Points on a hilly landscape, in no order, each with its height.
A ball rolls from a point to the lowest of its 2 nearest points, and stops where none of them is lower. Distance is the straight distance between rows; heights are no part of it.
k549 h=60.2: [-10  -7   5  10 -16 -10  -3 -10 -25  18   7  13  -1 -26  -2   5   8   5
  24 -18  -4   4 -11  14  13  10  21  -7 -21  -4   3  -7  21  -7  -5  -7
   3 -20  -4  12  21 -35   7  36   9  -5  -7  30   8  17  19]
k653 h=62.7: [-13  -2  19  10  -9  -1 -14 -21 -11  17  18  23   8  -4 -19   4   2   9
  19 -28   4   0 -22   1  -4  23  30   0 -24  -9   9 -20   7 -10  -3 -21
 -13 -11   3  16  21 -55  11  32 -12  -3  -5  29   6  14  18]
k184 h=24.0: [ -6  -6   5 -18  -6 -24  12  15   9 -12 -18 -11 -18 -16 -15  12  25  11
  -4   7  10 -28  13 -14  17  -5  22  -3  36 -12   0 -33  -7   6  23  10
 -36  -5  46   0 -29  34  15 -37   7  19  -3 -35 -16 -27   3]
k308 h=34.6: [  5   2  18 -27  17  -7   2  -3  23   9 -20  -8  17  -1  -2  10  -2  10
  -8   1  13 -28 -27 -14 -21  -7  -4  -9  11  -3  -9 -18  -9   9  15   4
 -33  -4  23 -18  15  18  12 -40   5  -4 -11 -24 -15 -17 -14]
k729 h=41.0: [  1   4  -1 -23   2   2   7  22  24 -13 -20  -3  -6   4   0   1   7  -7
  18  13  13 -20  28  -3  18  -2 -17   9  40   1 -10 -18   0  29  13  23
  -6 -37  23 -14 -37  39  14 -23  15   5 -13 -24  -2  -1 -32]
k926 h=50.9: [ -4  17  27  -1   3  -2 -31   6  38   0   3  23   0   2 -14   7 -22  15
  -1 -21  -5 -23  -7  -2  12  15  11  12  10 -14   7 -31 -10  -4  36 -18
 -23   2  26  -8  -5  -6   6   2  10  -1 -32 -14  16 -30 -23]
k335 h=39.5: [ 14  -1 -26  -7   8  28  34   3 -24  -8   7 -19  -5  15  14  -5  -1  -9
  -6  10  -3  27  27   8 -20  -7 -36  -4   8  22   9  25  11   8 -35  28
  28   6 -24 -13  -8   9  -7  -7  -5  -8  36  11  -8  23  -4]
k755 h=36.3: [ -1   7   6  -7   8  13  13 -18   7   3  11  -1  15   4   2   8 -18   7
 -29 -18  11  25  -8  -9 -42   2 -26 -12 -23   6  15   4 -16   1  -7 -18
   0  18 -17 -26  28 -17  -2  -9 -10  -1  14   4  -4   5  -5]
k97 h=29.8: [ -6  -1  21   6   4 -23 -23 -14  19   9  -8   4  -7   7 -12   8   5  17
  11  -4   0 -27 -20  -7  19  13  40   9   8 -13  -6 -31   0  -6  20  -1
 -32  -8  42  21   7  -4   8  -3  -3  -4 -28 -16   1 -10   9]
k784 h=52.8: [  7  25  26   2  -6  14  -2  -9  21   0  13  11  15   6  16   6 -16   3
  -8 -32  -7  29  11   6 -27  -7 -28  -1 -16   0  41  10  -7  15  -1 -21
  16  -9 -13 -22  15 -28   4  23  -3 -17  -5  19   4  14 -26]
k542 h=77.4: [  3  16  11  27   4 -10  -9 -33  16  -1 -16  -5  -3  10  26  17   5   5
 -28  23  -4  18 -12   4 -24 -28   9  -6 -30  -1 -19  11   2  -4  -1   1
   0  21 -10   3  35   6  -2 -21   1 -11 -11  -8 -13   2  25]
k570 h=35.4: [ 23   7  -5 -10 -13 -18  17  12   5 -12  -2  -2  -5 -29  28   1  -1  10
 -31 -19 -16  17   9  31 -13  -5 -10 -29 -16  -3  15   7   0  -4 -11 -19
  -1  17 -18 -34  19  26 -22  -5  19  19  -4  -2   5 -12  -5]
k190 h=32.0: [  4   9   9  -8   5   7   5   0  10  -4 -12  -6   6   5  12  -4   4   0
   6  15  10   5   6   0  -7 -10 -26   4  12   0 -12   4   4  25  -5  13
   0 -31   6 -10  -6  20   3 -20   0 -19  -5   2  -8  16 -23]
k104 h=13.3: [  4 -28 -40  -6 -21  -6   3  38 -22  -1  -6 -17 -23 -30  -5  -8  17  -3
   1  10  -7 -16  31   4  41 -13  15   3  17  -8  -3  12  -1 -25   2  13
   6  25 -11  16 -41  40 -10 -14   6  48  21 -23  -9 -26  20]
k658 h=39.1: [  0 -17 -19  -7  12  25  31  -4 -22  -8   4 -16   6   9  -6 -12  -2 -10
  -8   9  14  16   2 -11 -28   1 -26  -7   4  15   2  14   2  10 -30  13
  21  17 -16 -10  -3   2  -5 -12 -22  -5  36   9  -5  12  -1]
k262 h=56.2: [-10  -4   4   3 -17   0 -10  10 -24  13   1  13  -4 -18  -5  -4  11   1
  42 -19 -12   8  13  22  31  11   2  -2  -2   9   8 -10  18  13  -4   3
   8 -47  -5  13  -3 -28  12  51  11 -16 -22  32   9  31  -5]
k670 h=34.4: [ -1 -16 -12 -30  12  13  13  13  -1  -9  -2 -15   4  -4 -16  -8  -9   4
 -11   5  24  -9 -10 -17 -15  16 -19  -9  24  -1  -6   2 -14   5  -6   1
 -12  10   3 -24 -14  30  -4 -29 -12  14  18 -15   3 -16 -28]
k266 h=44.7: [  4  24  10 -14  10  10 -21  25  47  -2  11  15  24   3 -12   5 -34   7
 -21 -24  -2 -27  -6 -14  -9  11 -17   7  18 -11  13 -16 -19  -7  40 -34
 -20  24  12 -24   1   8   1 -19  10   8 -20 -21   7 -47 -40]
k964 h=48.2: [ 12  26  32  -1   5   9  -1 -19  30   8  -6   1  13  11  32  17 -19  -6
 -16 -24  -4  37   7   1 -42 -20 -40  -6 -25   0  23   9  -2  25  -2  -9
   2 -12  -9 -19  29 -25   5  -8   2 -15 -10  10 -10  22 -19]
k72 h=30.6: [ 15 -16 -22  -9 -19  -3  12  30 -26  -3   3  -5 -11 -26  15  -6   5  -1
  -5  -6 -22  12  22  33  19   5 -15 -13   3   7  14  17   9  -8 -16  -1
  14  -2 -20 -15 -16  17 -20  11  21  17  12   7   7  -8  -8]
k388 h=36.7: [  7  13  14 -15   7   6  -3   6  26   2 -25  -5   3  15   8   1   7 -11
  21  20  14 -14   3  -8   4 -15 -20  12  27  -1 -17  -8   0  33   6  27
  -6 -42  20  -9 -17  24  10 -30  13 -13 -17 -12 -12  14 -36]
k913 h=27.3: [  4  11   1 -42   9  26  24  14   7   3   7   2  10  -2   8  -6 -20  -9
 -24 -18   5  12   8  -3 -33  15 -50 -15  13   8  15   7 -14  21  -6 -13
   8 -10 -15 -40  -5  12 -12 -14  -6  -2   9  10   2  -2 -53]
k701 h=52.2: [-11  -3  -2   9 -16 -12  -5   5 -31   6  -5   1 -10 -24   9   8  17  -7
  32   1  -7  11   8  25  33  -5  13 -17 -14  14 -12   1  31   3 -11  18
  10 -42  -3  23   1 -28  10  35  26 -11 -19  34   1  34  17]
k175 h=31.5: [  1  -3   1 -32  16  19  12  11  11   3   0   2  12  -4  -7 -16 -14 -10
  -4  -9  20 -10  -5 -13 -19  16 -35  -9  21   2   3  -4 -15  13   0  -4
 -12 -13  -3 -26 -10  13  -3 -17  -7  -2   6  -2   3  -6 -45]
k923 h=25.8: [  7  22  14  18  -4 -29 -13 -19  22  -8 -24   0 -11  -1  28   8  11   8
 -12  12 -13   4  -6  15  12 -26  12   2  -9 -12 -10   2  14   5  13  -1
  -5  -1   4   0  21  23  -1 -12  11  -9 -25  -8  -4  -1  17]
k82 h=26.4: [  7  16  -2  -1   7  13   4   8  16 -18  -3  -1  10  21   8  -7  -6 -15
 -12  14  -1  13  11  -4 -11 -10 -35   4  12   5  -4  17  -6  17  -1   3
  18  -6  -6 -15 -17  25  -4 -10  -5 -16   9  -4   0   2 -24]
k364 h=18.1: [  3   6   2  17 -12 -31  -9  -5   4  -6  -8   1 -13 -16  12   8  12  16
  -9   2 -15  -7  -7  18  23 -10  24  -4 -18  -9  -8  -1  12 -11   8  -6
  -8   0   4  12  15   8   3   6  10   2 -24  -8   8 -14  22]
k332 h=48.5: [ -2 -10   0   0 -11 -23  13 -11 -27  19 -12  -5  -7 -34  13   9  17   3
  26   1   3   1   1  16   8   3  18 -24 -15   8  -8 -18  25   6 -21  17
  -6 -36   9  13  18 -13   7  17  21  -6  -9  32  -5  35  17]
k237 h=51.2: [ -7  -9 -12  28   0   3  -1  -5 -27   3   3  -4  -6  13   8   4  12 -22
   3  38  -5  12   6  12  23 -25  14  16 -17  13 -12  29  12 -22  -6  16
  34  -2 -24  38 -12 -23  -2  29  -1 -11   6   5  -3   8  44]
k891 h=69.5: [  1  -6   1   3   9  15  15 -12 -12  -2   6   0   8  16 -11  -3   1  -5
   9   3  12  18  -2   1 -20 -10 -10   5  -7   4  -2   5   6  11 -16   3
  12  -8  -5   4   2 -20   5   6 -21 -21  15  19  -6  23  -1]
k143 h=73.3: [ -7 -25 -35   3  -8  16   6  26 -43  -1  10 -12  -6  10 -14 -15   4 -24
  30  15  -5   6  25   0  22  10  -7  11  27  20 -10  19   0  -3 -14  19
  33 -17 -11  24 -37 -18   2  31   0  -5  20  10   6  15  15]
k249 h=61.7: [-10  -2  22  24   8 -14 -30 -30   5   9   9   8  -1  26 -14   1   7   8
  13  14  13 -21 -27 -28   9  16  46  16  -7 -13 -13 -21  -2  -9  20   0
 -25  -4  28  38  17 -23   7   7 -24 -10  -6  -8  -5   4  29]
k411 h=59.9: [-16  -4  11  24   3 -13 -25 -18  -5   5   2   5  -7  19 -18  -6  17   2
  30  23   8 -18 -12  -9  22   7  39  18  -2  -6 -17 -22   6  -1  13  14
 -10 -16  25  46   4 -18  17  19 -18 -10 -19  -1  -3  16  25]
k937 h=64.7: [-21 -11  22   8  15  -8  -5 -38 -12  35   4  -3   6   9 -20  16  -1  15
  22   0  26 -16 -36 -20 -26  21  43  -3 -22 -10 -11 -30  -4  -3   0  -5
 -42 -17  19  10  29 -33   9 -19 -16 -10   4  -4 -11  28  11]
k109 h=13.6: [-14 -17 -15 -13 -10 -18   0  28  -6 -22  -2  -7 -12  -7 -29 -16  14   8
  22   1  10 -33  24  -8  36  14  15   8  32  -5   1 -24 -13  -6  19  17
 -11  -1  26  14 -37  20  15  -3   4  24  -6 -15   4 -18   1]
k813 h=63.0: [ -5  -1   8  26  -7   0  -1 -28 -14   7  20  14   7   3  -1  14   6  -1
  -9  -6  -5  16 -12   2 -10  -7  24   0 -34   5   6   6  17 -14  -6 -14
   9   7 -10  11  29 -42   9  21 -10 -10  13  25  -2   5  35]
k748 h=45.1: [ 11   6  16   4 -11 -19  16 -16 -14  15 -12   5  -1 -34  25  15  10  12
  12 -19  -4   7  -6  28  -1  -3   6 -29 -24  -6   6 -14  25   4 -17  -1
  -3 -29   2  -3  33 -10  -3  14  14  -4 -14  34   3  23   9]
k64 h=19.2: [-12 -25 -12 -27  -6 -22  12  21  -4 -15  -2 -14 -20 -19 -25  -5  18  10
   0  -4  11 -34  11 -14  20  18  18  -9  36  -7   5 -27 -12  -4  15   8
 -30  12  31  -8 -29  34   8 -20   3  36   9 -21   5 -26   6]
k392 h=55.1: [  0  23  27  14 -12  -3 -27   0  23   2   1  22  -1  -1   6  -2 -10   9
  13 -32 -14   9   4  15  11   2   3  10  -8 -13  14  -7   5  11  11 -19
  -3 -18   3  -6   9 -11   7  25  10 -12 -30  17  12   3 -17]
k394 h=29.7: [ -4 -27 -29 -19   0  15  10  28 -32   3  25  -1   6 -14 -28 -21  -8  -4
   6 -21 -10   5   7   6  -3  38 -12  -4  21   5  16   8  -7 -13  -5 -13
  19  21 -18 -10 -19 -10 -14  22  -7  23  32  22  17  -6 -14]
k108 h=36.4: [ -5 -23 -35 -21  21  30  37  11 -31  -7   8 -11   8  15 -16 -17  -3 -16
  11   6  24   9   2 -25 -22  18 -38  -7  23  14  -7  16  -7  18 -30  18
  24   9 -10 -11 -21  -2   1  -9 -27   9  46  10  -1  19 -12]
k770 h=43.0: [ 15  26  30  -1   7   9 -14 -15  35  18 -17   2  19  13  22  15 -13   0
  -4 -11   3  11 -15  -6 -32 -23 -16   3 -23  -6   3   4   0  28  10  -4
 -11 -25   3 -15  30 -15   5 -18   8 -18 -23   8 -16  16 -20]
k164 h=66.6: [ -8  -1  25 -11  23  17  -1 -30   4  38  -1   3  19  12 -16  14 -16   2
   3 -14  31  -2 -36 -33 -51   2  -2   4 -29   2 -10 -16 -11   8   0   1
 -25  -8   2 -14  20 -29   8 -28 -22 -17  13   1 -26  20 -16]
k831 h=37.9: [ 14  13  14  -6 -10 -19  13   5   3  -5 -11   0  -5 -29  36  10   0   8
 -18 -17  -9  16  -2  31  -6  -7  -8 -27 -19 -10  12  -4  14   9 -10 -14
  -6 -13  -8 -24  30  17 -14   2  23   3 -17  15  11   2 -11]
k977 h=47.3: [  4  -8 -22  19   4  11   7  -1 -19  -6  -1  -9  -6  15   6  -2  11 -21
  -1  42 -12   6  11   3  10 -25  -2  12  -1   9 -13  32   6  -8 -14  24
  34  14 -19  27 -15   3  -8  13  -7  -5  16  -3  -8  13  28]
k441 h=40.4: [  0  -2  -6 -17   4  -4  -7  10  33 -17  11  -1  10   3 -14  -2 -22  11
 -34  -9   1 -14 -14 -18 -10   7  -1  -3  10  -6   2  -6 -22 -18  19 -19
 -13  36   3 -16  -3  22 -13 -25  -3  21   8 -29   4 -42 -16]
k440 h=72.2: [-10 -23 -28   3   1  23   4   3 -43   1  19  -5   3  13 -27 -12   3 -21
  33  16  17   8   7 -16  11   7  -7  11  11  15  -9  16   3   1 -14  14
  30 -10  -8  30 -19 -31  14  35 -16 -12  28  17   0  26  24]
k17 h=37.8: [ 10  27  30   1   3  -8 -24  -6  41   6 -22   5   3   5  31  15 -13   6
 -16  -9 -14   7  -4   5 -11 -22 -10   0  -7 -12  -1  -2   1  20  14 -14
  -8 -13   8 -19  30   5   1 -16  24 -12 -41  -5  -4  -7 -13]
k461 h=51.8: [ -2  34  35  11  -7   6 -41   3  39   9  -1  24  10   5   7   6 -24  11
   5 -38 -14 -10   2  -2  -3   7  -5   8  -3 -20  17 -17  -9  12  26 -29
  -8 -12   9 -22  14 -18   5  18  18  -9 -43   2  15 -10 -26]
k556 h=36.6: [  0  -8 -16 -23  15   7  14  13  15 -12 -12 -14   2   3 -14  -1  -2   2
 -21  14  14 -16 -15 -29  -5  -2  -8  -5  23   0 -16  -5 -20  -8   8   7
 -18  24   7 -22 -18  42  -3 -41  -6  19  19 -38  -3 -36 -17]
k512 h=76.8: [ -2  -4  -4  19   4  -7  13 -37  -9   0 -11  -9  -8   6   9  10  15   8
 -19  27   4  16 -15   5 -19 -25  13 -10 -29  11 -26   8   9  -8 -17  12
   7  32 -12   4  24  13  -3 -17  -5 -11  14  -8 -14  10  34]
k578 h=52.1: [ -3  21  23  21  -5  -5 -27   4  35 -14  -2  18  -4  10 -17  -5 -11   8
   5   1  -5 -23  12  -2  27   4  11  29  12 -10  -2 -21 -12  -6  39  -9
  -8   6  19  12 -21   7   7   5   7  -2 -31 -20  18 -30 -15]
k915 h=28.7: [ -3   7  12 -13  -6 -35  10   7  19  -8 -36 -15 -24 -13   5  17  31   5
  -7  24   3 -25  14   1  19 -27  16   4  29  -8  -7 -11  -5  11  12  20
 -29  -8  37   2 -21  49  13 -38   6   5 -14 -35 -21 -21  11]
k628 h=76.2: [  1 -18 -18  16   0   1  15 -24 -32   5   3 -15  -6  -2   4  10   6  -2
 -12  23   3  17  -4  10 -15 -26   9  -8 -26  22 -13  21  20 -17 -30  15
  25  33 -26  10  16  -7   5  -2   2   0  26   5 -16  14  47]
k424 h=38.5: [ 10  -3 -12 -16  -1  -4   9  10  22 -11  -5  -8  -4  -1  -2  -8  -6   8
 -38  13   0 -10  -7  -6  -8  -7   0 -13   7  -6  -7   8 -16 -10   4  -2
 -12  39   0 -15  -8  45  -9 -34  -4  23  12 -33  -4 -35  -5]
k833 h=18.8: [ 11  11 -16   7   3  23   4  12  10 -27   7  -5   8  27  -6 -18  -7 -21
  -1  20  -4   9  25 -12  -5  -2 -23   9  21   5  -2  30  -9   5  -6   4
  30  15 -15   5 -31  23 -13   2 -13  -5  20 -14   5  -2 -18]
k828 h=33.2: [ -3 -28 -32 -24  11  23  25  20 -40   0  20  -5  14   5 -26 -17  -2 -14
  11  -8   8   6   3 -12 -15  30 -28  -1  22  12  11   9  -9   4 -22   5
  22  12 -13  -9 -19 -19  -5  12 -21  12  38  19  10   9  -8]
k450 h=31.1: [ -7  -5   8 -22  26   8  -1   4  16   2   2   0  13   2 -21  -6 -11   6
  -9  -6  16 -27 -23 -25 -15  12  -3   1  15  -4 -12 -20 -18  -1  15  -2
 -31   6  14 -13   3   9   2 -25  -8  -4   6 -20   3 -17 -24]
k127 h=32.6: [ 15  34  17  17  -4  -7 -15  -8  32  -3 -21  -3   2   5  45  10  -4  -1
 -15   2 -23  23   3  16  -2 -33 -12  -1 -14  -8  -4  14   9  12   3  -6
  10  -7  -7 -11  24  13  -5  -9  14 -12 -31  -5  -2   6   1]
k518 h=31.8: [  4   2  -5   6   5   3   5 -14   6  -6  10  -2   7   7   6   0 -10   6
 -32  -5  -2  23  -6  -2 -30 -11  -2 -15 -28   4  -1  13  -4 -10 -12 -18
   8  37 -14  -5  25  -5  -8  -3  -9  -1  16  -2  -4  -5  19]
k422 h=26.9: [ 19  -2 -26  14   2  29   3  25 -10 -17  23  -7   6  21   3 -14  -6 -28
  -1  14 -21  13  35   1   5 -10 -19  12  21   9  13  41  -4  -6 -14   6
  48  35 -28  13 -32  10 -18  17   2   5  33 -11   7  -9  -7]
k702 h=44.4: [  2  -8 -24   0   9  14  24 -10 -25  -4 -11 -17  -6  12  13  -2  13  -8
   0  37   7  12  12   3  -1 -19 -11   0   5  14 -15  17   9   6 -27  33
  28   6 -13  10 -11  14  -1 -11  -8  -5  20  -3 -15  25  23]
k773 h=42.4: [ -5   3  -6 -32  17  16  -3  24  29  -6  19  11  14   0 -24  -7 -27   1
 -25 -26   8 -19  -8 -20 -13  21 -18   0  20  -5   8 -13 -22 -14  21 -32
 -18  25   5 -33  -7  12  -6 -16   0  15  -1 -16  13 -41 -42]
k294 h=24.3: [-19 -33 -23 -30  13  10  14  14 -16 -12  22  -4   7  -7 -38 -21  -7   7
   1 -10  25 -16 -13 -18  -6  39  -2  -9  23  -5  -2 -16 -23 -10  -4 -11
 -16  21  13 -12 -10  11  -7 -10 -20  24  24   0  14 -10 -15]
k534 h=56.5: [  2  17  22  14  -6   5   0 -23   5   6  21  18  11   4   7   7  -8   4
   2 -30  -4  22  -2   6 -24  -5  -4   2 -30   0  25   1  -1   3  -2 -26
   4 -10  -5  -6  25 -42   7  22  -9 -13  -1  24   2  17  -1]
k268 h=31.7: [  7   2  -1 -23   4  21  27   6 -12   0   6   3  10  -6   5  -7 -13  -2
 -13 -22   4  13   8  12 -26  17 -39 -12  -1  14  24   5   2  13 -19 -12
   5  -7 -17 -29   0  -1  -7   5  -3  -7  12  26  13  16 -30]
k117 h=41.5: [ 11  19  15  16 -10 -15  14 -22  -1   3 -18   5  -2 -19  36  14   7   5
  -5 -11 -13  23  -2  27  -7 -12  -2 -22 -32  -2   7   0  24   6 -17  -2
   1  -9 -10 -18  37  -1  -5   5  28 -10 -11  22  -9  22  10]
k443 h=36.8: [  7  12  29  -3  -1 -29  -2 -12  26   6 -37  -4 -10 -12  29  20   4  18
 -14  -1  -5 -17 -20   2  -9 -11  20 -11  -4 -15  -6 -15   2   8   7  -4
 -37  -6  23 -16  25  23   6 -33  24   2 -31 -26  -5 -23   5]
k212 h=25.0: [ -5  -6  11   4  -3 -31 -11  -7   3  -2 -11  -2 -17  -8  -3   5  17  18
  -2   5  -4 -23 -18   0  18   4  40  -2   2 -11  -2 -20   5 -12  11  -2
 -28   6  29  14  11  15   3  -8   4  -1 -17 -23   0 -16  31]
k148 h=60.6: [ -7   0  11  33  -8  -5 -13 -25 -13   3   8   9  -5  11  -2   2  16  -3
   6  12  -5   8 -16   2  11  -8  22   6 -26   2 -12   4  17  -8   3   1
   9  -4  -9  27  17 -34  12  28 -14 -13  -7  16   0  10  35]
k162 h=33.3: [  6  17  29  -3   0 -31  -5  -1  30   3 -37  -5 -17 -11  17  22  19  13
 -17  12  -3 -26 -14  -5  10 -23  28   3  16 -13  -4 -18   1   8  22  16
 -42  -7  40   0   1  34   7 -41  24   3 -24 -38 -12 -23   5]
k340 h=63.4: [-11   0  24   9  13  -1 -22 -30   8  22   8  13   5  29 -19  13 -10  11
  12 -10  13 -21 -38 -27 -16  22  34   9 -20 -15 -11 -23  -5  -7  11 -13
 -33  -9  22  19  23 -34   3  -5 -23  -5  -6  -3   1  11   8]
k686 h=27.4: [  5  -5 -20   8  -5  -3   0   3 -10  -9  14  -5   2  -3   4  -8  -2  -2
 -16   3  -9  16   0   9  -5  -4   5  -4 -10   6   3  18   1 -15  -9 -13
  11  30 -19   2   3   2  -9   8  -3   5  15   5   1  -9  17]
k916 h=55.0: [ -9  -2 -15  31 -10 -15 -13   5 -12  -3  -1   6 -13   7   3  -3  12 -11
   2  43 -12 -11   7  10  39 -20  25  25  -6  -1 -10  19   1 -23   7  14
  27  11 -15  43 -14  -7  -8  29  -5  -9  -9  -5  -1  -4  33]
k298 h=33.4: [ 24  -7 -21  -6 -17 -10  12  22  -9  -6   4  -6  -5 -27  20  -4  -1   6
 -27 -11 -27  19   4  30   1  -7  -6 -23  -8   4  17  20   7 -16 -18  -8
  13  31 -28 -12   4  19 -24   2  20  26  15   2   7 -16   5]
k807 h=60.1: [  7  15  23  29  -3   7   2 -41   8   6   9  12   8  19  12   9  -1  -1
 -11 -13  -2  36  -8  -3 -29 -17   2   2 -38   1  15   8   5  -6 -13 -14
  11   4 -11   1  33 -44  13  15 -13 -11   7  14 -10  20  21]
k611 h=57.8: [-12   1  -2  30  -2 -20 -23 -14  -5  -4   4   4 -11  12  -3  -4  23  -8
  16  29  -3 -10  -3   3  29  -8  34  21 -12  -2 -14   2  10  -9   8  13
   8  -2   4  40  -2 -14   8  25 -13 -11 -16  -4   2   7  33]
k530 h=20.7: [ 10 -13 -31   5 -27  -9  -6  33 -15  -3  -4  -7 -19 -21   9  -2   9 -13
   1  17 -24  -8  32  14  50 -20  12  13   9   0   1  31   2 -24  -3   4
  22  22 -27  23 -45  32 -22   8  15  31  16 -18  -7 -23  19]
k960 h=36.2: [ -9 -35 -49 -31   4  18  24  29 -44  -1   6 -14   2   2 -17 -26   6 -15
  25   0  11  -3  17 -15   6  30 -19  -7  39   9  -2   3  -9  11 -14  17
  25  -6  -4  -5 -34  -5  -3  10 -11  27  34  14   3  11  -8]
k123 h=64.4: [-13  -2  15  13  -9 -11 -30 -13  -1  13  28  24   3  -6 -17  -1   0  19
  13 -28  -7 -16 -27  -3  13  28  36   1 -22 -19   7 -22   6 -22   9 -26
 -22  -3   9  21  19 -34  10  34 -13   4 -24   9  13  -8  16]
k253 h=18.7: [  6  11  -8  23  -8   4 -16   4   8 -14  15  10   3  11   0  -9  -5 -15
 -10   2 -23  17  15  11  16  -6  -2  10  -6   0   8  25   2 -10   0 -13
  22  29 -20  20  -6  -3 -12  25  -6  -5   0   3  10 -14   5]
k141 h=39.3: [  1   7  14  -6   4  -5  12 -20   2  10  -6   4  10 -17   9   9 -12  12
 -26 -13  11  13 -18   3 -35  -1  -7 -24 -26   2   1  -8  -2   1  -7 -16
 -15   9  -8 -28  32  -2  -9 -23   5  -2  -1   7  -2   2  -3]
k50 h=68.0: [ -2   9  18  -1  14  18   4 -26   4  12   8   2  17  17 -12   3 -12  -2
   8  -8  18  15 -15 -20 -32  -3 -13   6 -15  -1   1  -6  -6  11  -1  -4
  -4  -9  -2  -9  15 -32   8 -10 -27 -17  13  10  -8  22  -9]
k214 h=41.6: [  5  -4 -28  -2   5  13  20  12 -19 -11  -4 -10  -4  20   8 -11  14 -15
  20  25   0  15  27   0  10  -5 -24   5  14  14 -13  17   9  14 -20  27
  28 -21  -6   7 -26  12  -1   3  -2 -13  15   5  -5  26   1]
k133 h=39.2: [  2   4  19  -6   5 -18   2 -19  15   0 -19  -3  -5 -18  17  17  -7  17
 -16  -2   4  -6 -25   7 -17  -3  11 -19 -10  -5  -6 -13   4  -3   0  -9
 -31   7   6 -21  28  12   1 -34  12  -1 -11  -7  -3  -9   1]
k597 h=38.6: [ -5 -21 -44 -16   0   9  18  24 -29  -7  -1 -18  -5   3  -5 -16  12 -14
  23  16   3  -1  18  -1  17  10  -8  -2  25   8 -12  12   0   6  -8  21
  22  -4  -5   6 -30  17  -1   1  -9  18  23   1  -4   9   1]
k348 h=5.2: [ -6 -17 -30  -6 -11 -17  -2  25 -16 -16   2 -15 -21 -14 -21 -11  16   1
   7  10   0 -26  21   1  41   3  23   6  21  -6   1  -5  -7 -16  13   9
   0  15   7  14 -30  26  -5  -1   3  32   8 -15   3 -27  19]
k788 h=70.8: [-12  -9  -4   4   3  12  -2  -3 -15  -2  16   7   3  11 -23 -12   5  -9
  24   1   7   9  -2  -8   4   5   4  10   6   4  -5   3   1   3  -5   3
  15 -14  -2  20 -13 -23  11  23 -21 -12  12  12  11  18   9]
k295 h=57.7: [ -1   8   9   7 -10 -11  -8   2 -12   3   2  20  -5 -14   0   0   7   8
  15 -29 -10   6  11  22  20   8   3  -4  -5  -2   9  -5  10   2  -5  -9
   0 -25  -5   2   7 -14   7  34  10  -8 -23  27  12  15  -8]
k489 h=35.9: [  9   8 -10 -13   2  24  26  14 -15  -9  14  -4   4   5   7  -9   0  -9
   1  -6   0  21  20   9  -8   5 -38  -1   5  12  17  15   7  16 -18   9
  19 -14 -14 -19 -16  -2  -1  10  -7 -17  14  22   3  23 -17]
k245 h=27.0: [ 15 -16 -32   0 -16   6   6  32 -20 -11  12 -12 -10 -14  16  -8   0  -9
   1   2 -26  11  32  23  29  -9  -8   5  12   8   6  32   2 -15  -9  11
  26  16 -30   3 -34  24 -29   8  12  20  23  -9   1 -13   3]
k809 h=26.8: [ -6 -32 -33 -24  -3   3  11  30 -26  -3  19  -7  -2 -21 -25 -14  -1   7
   4 -19   2 -15  -1   1   7  36   1  -5  20  -3   9  -9 -14 -12  -1  -8
  -3  18   5  -9 -20   7  -6   1  -8  32  19  11  11 -15  -8]
k962 h=48.4: [  1  33  32  39  -3 -12 -37  -2  52 -11 -15  23  -7  26   4  -3 -12  -3
   3  17  -9 -15  16   1  28  -6  10  43   1 -12   4  -5  -9  -4  46  -1
   6   8  13  24 -16  11   4   7   7  -5 -49 -25  12 -24 -14]
k297 h=65.6: [-12 -13  16 -10  19   2  13 -39 -13  39  -2  -1   9  -5 -18  15 -10  12
  11  -1  36  -4 -31 -23 -43  18  23  -5 -25   1 -19 -29  -7   5 -16   6
 -34 -12  11  -8  19 -25   4 -27 -20 -16  24   6 -18  32  -3]
k410 h=74.2: [-10 -22 -32 -14 -17   8   6  32 -45   2   5  -7 -12 -20  -1 -10   4 -13
  26  -1 -10   9  25  14  33  15 -11  -4  17  22   3  11   5  -3 -11  14
  20 -26 -10   8 -31 -10  -3  32  22  11  12  23  11  18   0]
k924 h=27.5: [-20 -22 -13 -34  25  14  12  -2  -5   2   8  -5  10   3 -33 -13 -15   4
   4 -14  34 -19 -30 -36 -16  32  -4  -9  19  -1 -14 -18 -21  -4  -2  -2
 -23   6  12 -13  -3  -1   5 -21 -26   9  21 -10   1  -4 -24]
k195 h=29.3: [ 13  14  -9  27 -11  18  -8  19   7 -19  17   5  -1  20  15 -18  -2 -26
  -3  14 -29  19  44   9  17 -13 -16  17   3  14  21  43  -3  -8   2   2
  40  23 -32  22 -21   5 -19  31   4  -4   5  -6   7  -9  -2]
k9 h=75.6: [  1 -21 -15   6  -8   4  17  -1 -35   7   3 -17  -4 -11   5   4   7 -10
   1  15  -2  19   0  17   3 -13  -1 -10 -10  19  -5  20  18 -13 -22  13
  21   6 -17  15   0  -9  -5  11   5  -2  23  14  -7  12  36]
k40 h=36.1: [ -7  15  28  31  -6 -17 -38 -16  19  -3  -2  12 -10  11  -4   4   8  10
  12   6 -12 -16 -12   4  28   5  37  22  -6 -17  -2 -12   3   2  23  -4
 -11  -8  22  27  10 -10   8  16  -3  -6 -40  -5   9  -8  10]
k317 h=38.0: [  9  18  29  -4  16  -8 -14  -8  35  12 -33  -7   7   2  17  15   2   7
  -5   7   4 -19 -21  -4 -14 -22   2   0   3  -7 -15 -11  -1  15  13  12
 -31 -11  19 -13  20  19   5 -41  19 -10 -26 -17 -15  -6 -13]
k63 h=42.8: [ -2  30  32  41  -3  -7 -54 -15  44   0   0  25 -11  34   6  -3  -5  -1
   2  16  -6 -12  -3 -11  21   7  22  33 -14 -15   2 -10  -4 -11  37 -10
  -4   2  15  30  -1 -12   4  17  -6  -4 -40 -10   3 -19   3]
k582 h=74.9: [  1 -20 -24  -2 -14   3  22  17 -43   2   0 -15 -11 -29   7   3   6 -11
   8   3 -10  10   9  18  14  -1 -11 -14  -1  21   2  17  16  -6 -22  14
  21 -19 -16   2  -9 -11  -6  20  21   3  14  25   3  17  15]
k716 h=48.0: [ -1  23  28  -4   1   9 -36   9  52  15   5  25  24   3  -8  11 -27  13
 -10 -35  -8 -27  -6 -13  -5  12  -7  15   7 -15  15 -20 -20  -1  39 -32
 -23   0  16 -21  11 -17   9  -3  21   2 -41 -10  13 -35 -38]

Call two points neighbours if one is among the 2 nearest of the other. Go from one point of each pair to the other, from neighbour to neighbour, staying as low as possible. Name the highest point that can't be avoided.
k828, k364: k578
k828, k913: k335
k348, k253: k141
k348, k294: k317
k253, k833: k195

Where does a ball stop that starts at each point below?
k266: k913
k813: k364
k262: k348
k578: k364
